Each row is a point on a landscape with many valleys, with its height.
From any point a ball takes the steepest step (drop divided by distance) to one of its 2 nearest points. It stops when none of these is lower. Distance is the straight distance between rows; heights are no part of it.
Sigo (h 759): -37; -15; -27; -22; -13; -5; -22; -27; -14; -6; -30; 1; -38; -25; 15; -6; 5; 26; -2; -4
pomob (h 338): 6; 9; -9; -18; -1; -27; 5; 47; 0; 10; -26; -22; 32; 22; -28; -22; 10; -16; 25; -1
rovor (h 170): -20; 17; -67; -9; -25; -9; -19; -55; 21; 14; 0; -1; -8; -30; -9; 3; 20; 9; 29; 19
Rigob (h 377): 9; -35; 15; 34; -17; 7; -33; 37; -22; 0; 17; -18; 39; 9; -4; -22; 21; 5; -17; 2
kaput (h 288): -29; 22; -2; -34; -26; 0; -20; -41; -11; -5; 0; -1; -42; 8; 1; 21; 14; 23; 6; -5
melit (h 223): 8; 0; 24; -10; 39; 5; -8; -15; -2; -24; 1; -5; 33; 41; 38; -22; 15; 1; 17; -12
vesaf (h 228): 20; 24; 34; 0; 19; 12; 8; -33; -2; -18; 13; 15; -24; 15; 31; 8; -20; -7; -9; 16
Sipe (h 636): -1; 2; 13; -18; 15; -9; 14; -28; 10; 19; 7; -1; -29; -43; -5; 35; 42; -40; -5; 21
Tevig (h 126): -16; 23; -48; -9; -19; -17; -9; -54; 9; 5; -22; 21; -11; -33; 21; 2; 21; 33; 12; 10
Rin (h 652): 9; -19; -2; -14; 11; -4; 26; 15; 21; 22; 11; -5; -13; -26; -17; 5; -10; 9; 4; 3
raz (h 291): -9; 17; -23; 7; 24; 7; 39; 14; 6; -13; -50; 16; 32; -17; -6; -14; 34; -16; -22; -3
Feva (h 360): 17; -12; -12; -4; 29; 9; 29; 6; 23; -15; -9; 1; -19; 14; 16; -26; -36; -16; -6; 10
dugaz (h 362): -12; 35; 15; -14; 2; -7; 43; 12; -12; 3; -53; -2; -14; -35; -10; 10; 12; -14; -10; -1
dov (h 135): 4; 12; 4; -25; -43; 4; -17; -31; -1; 9; 28; -26; -3; 9; 11; -16; -19; 31; 22; -4
tavis (h 390): 6; -37; 21; -3; -9; 9; -24; 21; -24; -2; 23; -16; 19; 9; 14; -24; 3; 20; -18; 3
Miz (h 557): 13; 18; 18; 50; 13; -1; -1; 34; 20; -5; -3; -1; 40; 27; -2; -6; -6; -6; 13; -6
Deka (h 741): -19; 30; 0; -23; -32; 17; -42; -27; -26; -37; -8; -25; -6; 23; 25; 3; -1; 18; -1; 12
zava (h 570): 8; 21; 23; 59; 23; 3; -12; 38; 41; 14; 8; 15; 15; 30; 16; -21; 5; 3; 18; -8
tib (h 583): -20; 2; 26; 39; 2; -1; -19; 16; 24; 12; 10; 18; 26; 44; 34; -22; 15; 0; 15; 7
Sezin (h 386): 23; 35; -2; -16; -10; 3; 31; 11; -14; 0; -44; 10; -37; -26; -16; -2; 28; -6; -34; -5
lik (h 91): -34; -14; 27; 23; -25; -10; -16; -9; -9; -11; -4; 7; 33; 12; 43; -29; -1; -5; 19; -13
vege (h 646): 17; -17; 21; -24; 7; -11; 26; -11; 14; 28; 23; -8; -14; -19; 5; 13; 7; -2; 7; -13
vasub (h 197): 22; 16; 40; 2; 18; -6; 7; 8; 5; 13; 18; -12; -13; -3; 40; 14; -11; 8; 1; 23
tadi (h 146): 9; -16; -15; 11; 4; 0; 10; -35; -6; 22; 10; 35; -9; -34; -19; -5; 12; 42; 13; -15
vuvab (h 734): -12; -4; -20; -13; -7; 18; -32; -38; -18; -23; 9; -5; 29; 43; -18; -29; -8; 14; 1; 12
piru (h 727): 1; -39; -8; 9; 34; 1; -27; -13; -6; 4; -15; -18; 32; 44; -4; -35; 7; 12; 23; -14
Mavo (h 434): 4; -6; 16; 0; -14; -4; -7; 20; -8; -8; 7; -7; -25; -17; 26; 18; -27; -5; -16; 10
zozim (h 590): -3; -6; 10; 30; 19; -10; -32; 10; 21; 16; 13; 10; 43; 67; 10; -19; 22; -10; 3; 7
dami (h 230): 20; 16; -20; -28; -7; -4; 41; 22; 19; 13; -25; 1; -24; -4; -11; -10; 2; 4; -29; 17
nuzag (h 40): 3; -6; -4; 54; -2; 3; -19; -7; -10; 13; 28; 3; 0; -23; 0; 31; -36; -8; 8; 22
kag (h 357): 8; -6; -20; 6; -18; -3; -10; 29; -9; -3; 33; -12; -37; -39; -8; 30; -35; -17; 5; 9
fepu (h 295): 19; 22; 4; -7; -6; 12; 40; 1; 2; -21; -9; 16; -1; 0; -1; 2; -17; -22; -23; -22
Fug (h 220): 24; 11; 35; -5; 15; -1; -1; -14; -15; 3; 29; -19; -32; -28; 25; 29; -5; -9; -5; 16
kimob (h 625): 0; 15; 45; -18; 20; -17; 30; -10; 19; 20; -1; -3; -1; 9; 19; 34; 5; 2; -12; 3
Lafog (h 607): 0; -24; -21; -6; 37; -1; 6; 28; 5; -4; -19; -15; 25; 9; -16; -26; 23; -12; -11; -18
gaz (h 287): 14; -26; -5; 2; 10; 9; -6; -12; 2; 0; 17; 4; 7; 37; -3; -28; -28; 18; 5; 9
lekag (h 698): 4; 21; 18; 3; 19; -19; 15; 35; 41; -8; -30; -7; 14; 3; 17; 12; -24; -20; 19; -22
reme (h 613): 5; -11; 1; -28; 23; 9; 23; 17; 10; -8; -19; -12; 7; 3; 0; -10; 22; -2; -18; -8
Riti (h 106): -5; 34; 44; 10; -2; 0; 3; -36; -12; 3; 29; 13; 12; 7; 42; 12; 3; 9; 16; 10
gilak (h 180): -3; 33; -11; -23; -15; 6; 11; -69; 2; -7; -4; 2; -41; -16; 15; -4; 7; 5; 19; -15
tuzus (h 103): -15; -26; -2; -15; -36; -12; 8; -33; 13; 6; 15; 22; -5; -7; -5; -5; -26; -11; 11; -25
teroz (h 405): 3; -25; 6; -11; 17; 18; -30; -6; -47; -26; 16; -12; 29; 1; -9; -11; 27; 14; -17; -11
zubu (h 426): 15; -3; 26; -25; -24; 2; -12; 19; -9; -20; 7; -7; -19; 7; 25; 8; -8; -15; -39; 7
Zapun (h 86): 3; -11; -16; 23; 29; 24; -3; 23; -12; -1; -11; -16; 39; 13; -42; 5; 9; -3; -31; 12
sel (h 172): 5; 0; -18; -14; 36; -4; 6; -4; -15; -6; 21; -9; 39; 21; 5; -2; 23; -32; -37; -20
fareg (h 620): -1; 1; 22; -17; 19; 4; 20; 9; 10; -6; -20; -7; -5; 9; 15; 17; -9; 1; -20; 13
Zom (h 181): 24; -21; -20; 21; 18; 5; 23; 2; 3; 20; -7; 34; 10; -27; -30; -14; 20; 43; -2; -3
zeg (h 204): -5; -17; -5; -8; 29; -5; -17; -17; -16; -13; 13; -10; 39; 35; 26; -37; 11; -27; -3; -9
sen (h 249): -21; -39; 17; -14; 3; -8; -13; -7; -9; 3; -3; -23; 7; -7; 15; -2; -22; 27; 18; 9
musu (h 755): -15; -23; -23; -16; -22; 1; -19; -5; -17; -18; -12; 15; -67; -29; 8; 9; 15; 23; -6; -13
faza (h 152): -4; 30; 25; -22; 2; -10; 18; -78; -2; -1; -6; -1; -24; -2; 16; 3; 1; -6; 6; -15
Nem (h 278): -14; 20; 6; -18; -6; 13; -9; -46; -16; -28; -5; 15; -30; 3; 16; 19; -16; 4; 0; -8
Duv (h 95): 19; 11; -26; -23; -9; 23; -1; 17; -9; -30; 26; 10; -24; 26; -13; -2; -5; -13; -43; 12
vizak (h 752): -10; -14; 11; -21; -12; 0; -14; -11; -23; -19; -12; -8; -56; -17; 13; 30; 0; 10; -9; -11
Susav (h 439): 3; -1; -13; -3; 3; 14; 16; 34; -15; 3; -32; -12; 4; -39; -26; -6; -1; 15; -13; -6
vodat (h 38): -1; -11; 9; 7; -42; -22; -9; -30; 2; 10; 38; 14; 3; 1; 12; -12; -34; -18; 22; -6
Depif (h 21): -13; -35; 12; 9; -15; -7; -11; -11; -3; -8; -3; 9; 29; 16; 5; -18; -21; -5; 9; -22
Kof (h 77): -8; 38; 48; 4; -20; 7; -14; -39; -33; -6; 27; -4; -14; -9; 24; 28; 9; 17; 6; -2
bosi (h 286): -3; 16; 4; 5; 2; 9; -4; -21; -24; -22; 20; 6; -51; -15; 6; 50; 2; -16; 9; -10
Kar (h 132): -16; 26; 40; -14; 12; -16; 20; -57; 4; 1; 8; -7; 8; 4; 29; 19; -1; 2; 20; -8
Kas (h 676): -25; 7; 21; 39; 4; -33; 0; 25; 36; 32; 4; -9; 26; -3; 15; 30; -9; -14; 21; 15
bez (h 193): 43; 13; -5; 40; 19; -10; -1; 28; 26; 26; -18; -9; -3; 24; -33; -11; -27; 1; 44; -14
Fugo (h 268): 1; -6; 1; -15; 5; 3; 13; -36; 10; -12; 7; 2; 6; 38; 5; -29; -13; 20; 22; -5
Reki (h 270): -5; -2; 4; 7; -37; 2; -11; 20; 14; 11; 33; 23; 20; 37; 23; -18; -3; -16; -31; 35
kita (h 175): -22; -24; -15; -5; -23; 12; 3; -23; 6; -20; -8; 38; -6; 2; -7; -5; -11; -16; -13; -22
sugug (h 358): 3; 40; -30; 1; -16; -4; 29; 13; -3; 8; -16; 26; -25; -54; -31; 16; 6; 1; -8; 2
Zib (h 232): -19; 32; -28; -5; -13; 0; -3; -62; 2; -3; 8; 17; -21; -28; 1; 25; 57; -12; 35; 11
mumoz (h 325): 10; 17; -29; 17; -20; 0; 8; 17; -4; 3; -20; 31; -32; -48; -15; 30; 31; 19; -25; 2
gibu (h 279): -16; -1; -4; -20; 2; -2; 7; -21; -2; 8; 6; 5; -33; -25; -5; 37; 9; 8; -5; 15
gevun (h 141): -27; -15; -28; 16; -14; 4; -7; -2; 3; -4; -16; 44; -13; -39; -9; 25; 13; 23; -13; -16
Ratuv (h 162): 20; 23; -5; -29; -12; 11; 20; 23; -11; -10; -6; 4; -21; 4; -18; 5; -4; -12; -42; 16
Rom (h 222): 2; 29; -30; -9; 14; 10; 12; 29; -5; 0; -15; -6; 21; 22; -38; -15; -19; -23; -5; 34
Peto (h 396): 2; 21; -34; 9; -3; 9; 10; 27; -3; -4; -18; -3; -28; -51; -37; 9; -16; 9; -11; 7
toref (h 641): 16; 8; 22; -20; 2; -14; 32; -2; 12; 24; 17; -14; -16; -32; 0; 37; 12; -37; 2; 6
fuzo (h 629): -6; 20; 24; -23; 21; -11; 42; -10; 25; 31; -18; -10; -22; -15; 3; 35; 21; 1; -20; 22
koz (h 269): 5; 22; -12; 10; 7; -1; 5; -26; -16; -12; 13; 22; -82; -22; -5; 42; 36; -6; -1; -4
gebed (h 237): -25; -26; -38; -1; -33; 7; -26; -23; -8; -15; -18; 33; -19; -3; -7; -20; -8; 12; 7; -19
pim (h 332): 25; 6; -4; -3; -1; 15; 25; -6; 1; -11; -4; 15; -39; -19; -4; 4; -18; -5; -13; -13
fibis (h 767): -19; -23; 21; -16; 27; 0; -19; 10; -13; -16; -18; -24; 20; 15; 37; -7; 6; 1; 2; 16
nom (h 229): -26; -25; 3; 3; 8; 6; -10; 0; -8; -10; -12; -13; 14; 1; -4; 13; -18; 14; -11; 9
Nosen (h 188): -20; -21; -15; -8; 35; -31; -22; -2; -7; 7; 27; -13; 39; 31; 22; -14; 9; -37; -27; -20
Movuk (h 406): 22; -20; 24; -16; -19; -2; -19; 41; -15; -11; 12; -18; 11; 11; 16; -20; 7; -10; -38; -6
Rane (h 153): -29; -14; 16; 28; -32; -6; -23; 20; -11; -4; 19; 16; 24; 20; 41; -38; 19; -19; -9; 2
Meluf (h 105): 5; -2; -28; 25; 5; 20; 22; 21; 9; 25; -20; 9; 16; 14; -66; 5; -10; 8; -11; 21
mafa (h 715): 9; -20; 26; 1; 40; -13; -9; 15; 40; 5; -11; -2; 3; 11; 4; 0; -9; 19; 43; -32
Pez (h 101): 1; 1; 45; 4; -21; 7; -20; -17; -38; -5; 23; -4; -3; -16; 27; 9; 0; 30; 4; -15
Melar (h 171): 15; -14; -48; -32; -5; 19; -12; 20; -14; -25; 12; 7; -32; 1; -17; -16; 22; -7; -46; 1
Nofo (h 118): -12; 9; -35; 11; 38; 14; -11; 17; -35; -6; 7; -17; 33; 3; -18; 12; 10; -20; -41; 10
feto (h 214): -21; 7; 9; 24; -32; -1; -9; 42; 7; 3; 19; 13; 27; 17; 26; -22; 14; -31; -37; 7
Pof (h 179): 2; 30; 4; -34; -29; 8; -16; -40; 0; -14; 21; -16; -33; 28; 25; -2; -25; 19; 11; 14
vam (h 231): 10; 14; -23; -21; -10; -3; 44; 27; 10; 12; -27; 17; 9; -2; -39; -30; 14; 10; -14; -1
nonab (h 253): 2; 16; 8; -7; 11; 24; 11; -27; 2; -33; -7; 27; -24; 13; 21; 19; -20; -17; -24; -2
Liba (h 192): -22; -21; -7; 13; -9; 9; -4; 24; 5; 0; -8; 0; 14; -16; -37; 35; -19; 7; -22; 10
vek (h 240): 6; -5; -7; -3; -11; 15; 3; -6; -4; -45; -8; 28; -7; -7; -7; 0; -8; -34; -32; -29
vomu (h 303): 20; 13; -13; 17; 5; -16; -23; 55; 15; 20; -17; -26; 29; 39; -22; -22; 2; -23; 13; -1
gutub (h 256): 8; 11; -11; 3; 46; 2; 38; 18; 21; -8; -49; 16; 26; 0; -10; -8; 36; 8; 2; -16
suz (h 356): 3; -27; 34; 44; -28; -3; -24; 28; -1; 19; 11; 2; 39; 18; 2; -20; 19; 5; 5; -19
boli (h 595): 10; -23; -3; 26; 7; -1; -17; 13; 13; 23; -3; -1; 43; 62; -14; -6; 0; -18; -3; 0
Daz (h 319): -2; -14; 35; 44; -29; -15; -8; 36; 22; 35; 27; 8; 14; 4; 12; -9; 5; 12; 16; -17
rese (h 252): 7; 14; -15; 0; 5; 4; -1; -38; -4; -5; 10; 17; -54; -26; 0; 35; 52; -24; 22; 18
basam (h 127): 37; 15; -1; 14; 26; -18; 21; 27; 33; 32; 8; -18; -2; 16; -27; 11; -28; 10; 33; 1
puv (h 147): -20; -19; -12; 38; -9; 14; -27; 4; -5; -6; 1; 14; 7; 13; -26; 36; -34; 7; -13; 21
Nak (h 78): -17; -25; 2; 4; -8; -1; 7; -39; 4; 3; -10; 2; 20; -2; -10; -23; -11; 16; 27; -30
runi (h 210): -22; 25; -29; -9; -11; 12; 0; -61; -11; -8; 8; 22; -24; -26; -6; 6; 21; 11; 29; -10
batuz (h 283): -10; -13; 33; 32; -22; -18; -21; -4; 1; 31; 26; 0; 23; 6; 22; -11; -1; 23; 34; -8
kesek (h 209): 6; 16; 19; -21; -2; 0; 0; -35; 3; 2; 22; 2; -21; 21; 41; -1; -33; -1; 9; 22
sekas (h 544): 9; 10; -1; 30; 23; 3; 21; 32; 8; 2; -19; -6; 26; 5; -27; -1; -25; -1; 10; -2
bofug (h 765): -10; -17; 15; -30; 5; 4; -17; -16; -26; -30; -21; -7; -3; 12; 26; -8; 9; -11; -17; 4
Bani (h 762): -44; -17; -10; -34; -1; 6; -14; -29; -19; -23; -41; -6; 0; -5; 17; -16; 16; 10; -4; -5
leluz (h 497): 21; 15; -1; 18; 17; -4; 23; 25; -9; 14; 6; -29; 6; -50; -17; 8; -26; -3; 23; -2
nupud (h 659): 3; -41; -8; 8; 15; -9; 12; -2; 14; 30; 5; -6; -8; -37; -13; -4; -7; 7; 34; -9
Mus (h 267): -7; -37; -35; -15; -10; 12; -16; -17; -9; -26; -9; 17; -20; -12; 10; -38; 0; 0; -6; -12
zase (h 140): 3; 12; 26; 25; 7; -5; 12; 42; 14; 26; 23; -13; 0; 5; 28; -8; -19; 14; -2; 28
git (h 411): -15; -31; 23; -10; 19; 12; -3; -11; -24; -17; -11; -11; 31; 1; 0; -12; 27; 27; 9; -15
mezod (h 745): -9; 8; 21; -27; -33; 3; -44; -12; -29; -28; 3; -16; -21; 17; 48; -17; -6; 11; -13; 16
Did (h 685): -16; -6; 16; 21; 7; -26; 13; 29; 23; 8; -12; -16; 15; -14; 19; 19; -35; -18; 13; -2
Sokos (h 334): 3; 42; 1; -10; -37; -7; -4; 46; -24; -17; -4; -3; 21; 5; 0; -5; -4; -34; -25; 14
ziza (h 309): 5; -7; -18; 10; -2; 10; -10; 8; -24; -18; 25; 6; -56; -36; -1; 38; -4; -5; 15; -3
kos (h 353): -9; -12; -6; -18; -14; -5; 19; 28; 27; 1; -13; 3; 11; 16; -11; -4; -15; -25; -20; 4
Bezud (h 359): 20; 37; -16; -9; -4; 6; 23; -2; 2; 1; -2; 21; -60; -31; -19; 20; 6; -5; -16; -1
Lek (h 104): 6; -7; -4; 64; -3; 18; -14; 6; -7; 20; 4; 6; 19; 13; -14; 15; -38; -1; -3; 24
kirog (h 116): -7; -23; -2; 4; 2; 4; 11; -49; 7; 25; 16; 15; 7; -12; -28; -10; 0; 26; 38; -19
Pabik (h 730): -2; -24; -19; -1; 11; 15; -16; -36; -1; 4; -3; -17; 40; 57; -8; -44; -5; 0; 11; 6
Kibof (h 666): -3; -23; 11; 13; 16; -21; 6; -14; 14; 18; 23; -8; 19; -20; 3; 10; -10; -17; 41; -16
tosa (h 312): -9; -18; 3; 7; -31; -8; -5; 19; 17; 0; 16; 13; 21; 23; -8; 2; -27; -17; -25; 10
lof (h 258): 1; 32; -20; 0; 9; -14; -4; 42; -27; 3; -10; -17; 46; 29; -20; -31; -4; -30; 1; 30
tovi (h 387): 5; 5; 17; -1; 4; 21; -9; 0; -28; -31; 21; 11; 25; 11; 9; 6; 12; -15; -32; 2
les (h 56): 32; 14; 19; 15; 25; -7; 6; 35; 20; 17; 16; -23; 8; 12; 3; 6; -14; 24; 19; 14
Seg (h 469): 18; 5; 12; 3; 11; 13; 28; 29; -21; -4; -9; -25; -6; -52; -15; 13; -4; 11; 0; -16
bod (h 93): -16; -14; 2; -3; -48; -11; -20; -39; 2; 21; 26; -13; 15; 14; 9; -27; -28; 18; 28; -3
rovim (h 397): 4; -13; 4; -16; -4; 27; -18; -12; -27; -33; 7; 16; 12; 10; -12; 4; 19; 15; -17; -3
pume (h 254): 47; 11; -10; 31; 15; -1; -35; 39; 23; 15; -27; -14; 13; 32; -33; -31; -6; -10; 28; -20
vovit (h 748): -3; -1; 16; -25; -40; -5; -32; -5; -30; -23; 9; -6; -48; 7; 30; 12; -10; 15; -2; 5
fut (h 720): 10; -37; 6; 4; 29; -15; -9; 32; 30; 1; -30; -17; 6; 8; -15; -21; 12; 10; 25; -40
limum (h 221): 4; -10; -3; 22; 31; 7; 32; 11; 18; 9; -19; 16; 27; -2; -34; -6; 19; 26; 7; -23
pesuz (h 168): 6; 1; -8; 45; -16; -8; -11; 20; 4; 14; 21; -8; 0; -34; 15; 7; -49; -19; 4; 11
Zaso (h 234): 14; 3; 30; -9; 2; -3; 0; -9; -12; 19; 51; -13; -1; -21; 7; 33; -2; 11; 11; 27
Kol (h 708): 25; 14; 31; -5; 28; -17; 7; 34; 50; -1; -6; -6; 0; 16; 22; 3; -6; 4; 24; -28
fato (h 248): 8; -20; 12; -20; 18; 9; 11; -29; 0; 25; 40; -11; 4; -26; -17; 20; 13; 7; 31; 26
dofi (h 76): -24; -8; -26; 9; -17; -9; -5; -40; 2; 0; -20; 49; -14; -31; 13; 6; 18; 25; 3; -3
Gobo (h 297): -6; 5; -3; -7; -3; -2; -2; -7; 0; 5; -17; 22; -47; -44; -2; 43; 33; 13; -24; -4
Vaf (h 245): 8; -11; 18; -25; 29; -2; 13; -15; 14; -15; -15; 10; 12; 35; 12; -26; 15; 18; 23; -18
mapu (h 169): 0; 24; -36; -5; -6; 3; 33; 22; 10; 18; -26; 13; 9; 13; -56; -19; -11; -11; 0; 24
bonin (h 601): 19; -23; -4; 6; 20; -2; -5; 28; 15; 1; 2; -11; 41; 44; -21; -19; 19; -10; -4; -18
ditur (h 34): 22; -1; -9; 23; 9; 12; 6; 33; -12; 13; -13; -23; 35; 26; -62; -1; 4; 10; -1; 11
Gul (h 266): 3; -21; 28; 11; 15; -16; -15; -3; 1; 16; 12; -16; 10; 5; 21; -7; -12; 31; 34; -3
Kisa (h 738): -10; 14; -1; -17; -27; 24; -41; -21; -21; -17; 7; -24; 26; 29; 13; -26; -3; 31; -4; 19
vizup (h 148): 5; 18; -31; -13; 33; 22; 15; 6; -17; -12; 1; -2; 20; 6; -12; -2; 18; -29; -42; -5
vofum (h 724): -3; -55; -3; 3; 20; -3; -8; 3; 5; -5; -23; -6; 6; 8; -8; -35; 5; 18; 21; -26
kana (h 318): 32; -22; -16; -3; 19; 9; 12; 15; 27; -1; -2; -6; 2; 41; -11; -29; -28; -9; -9; 6
biz (h 371): 10; 33; 20; 11; -28; 17; -8; 30; -20; -18; 22; 7; 23; 11; 7; 3; 8; -22; -41; 15
Sudu (h 330): -5; 21; 4; -11; 11; 3; 43; 11; 8; -15; -55; 2; 4; -8; -3; -3; 12; -33; -22; -14
fila (h 208): -20; -12; -13; -5; -16; 7; 8; 18; 4; 1; 3; 22; -9; -33; -35; 43; 4; 7; -18; -8
Bomuz (h 257): -27; 28; -42; -30; -44; 7; -20; -30; 3; -10; 4; -26; -35; -3; -8; 18; 20; 32; 17; -12
zan (h 670): -18; -10; 19; 24; -7; -36; -2; -5; 30; 28; 26; 4; 24; 1; 21; 9; -18; -26; 34; -1
bipus (h 289): -4; 43; 0; -2; -5; -18; -5; 50; -18; -2; -8; -20; 39; 13; 16; -24; 3; -51; -10; 22
pudu (h 403): 14; -2; 4; 9; -16; -10; -20; 16; 2; 4; 42; -18; -36; -38; 29; 18; -25; -19; 1; 26
nuv (h 215): -26; 16; -61; -26; -40; -7; -17; -31; 12; 3; 13; 4; -35; -13; -1; 12; 32; 19; 35; 1
ruf (h 525): 9; 10; -6; 23; 24; -11; 25; 30; 8; 22; -29; -20; 9; -28; -38; -5; -25; 6; 36; -9
gide (h 374): -4; 7; 0; -12; -7; -19; 27; 40; 26; 17; -35; -14; 19; 4; -24; -5; -11; -9; 8; -1
Tuf (h 264): -9; -5; -16; -14; 4; 4; 6; -44; 1; 8; 31; 10; -17; -19; -19; 22; -2; 17; 21; 15
Nito (h 225): 16; -28; -19; -17; 7; 24; -7; -1; -20; -34; -5; 1; -24; -5; 4; -21; 4; -7; -31; -3
Vaviz (h 633): 4; 20; 2; -9; 21; -22; 28; -19; 10; 29; -23; -3; -39; -45; -1; 24; 32; -10; -27; 22

Where does a ball stop that starts at each point below?
Did: les
bosi: Kof
Feva: ditur
zava: les
dugaz: Depif
musu: les

Call two points neighbours if one is among the 2 nearest of the other. Go from one point of each pair to the other, from neighbour to neighbour, staying as low as possible. Name the highest point that can't be avoided.
vodat / mapu: Mus
vodat / Depif: gide
dofi / nuzag: fila
mapu / Kof: pudu
dofi / Duv: kaput
les / Duv: Bezud
Duv / mapu: vam
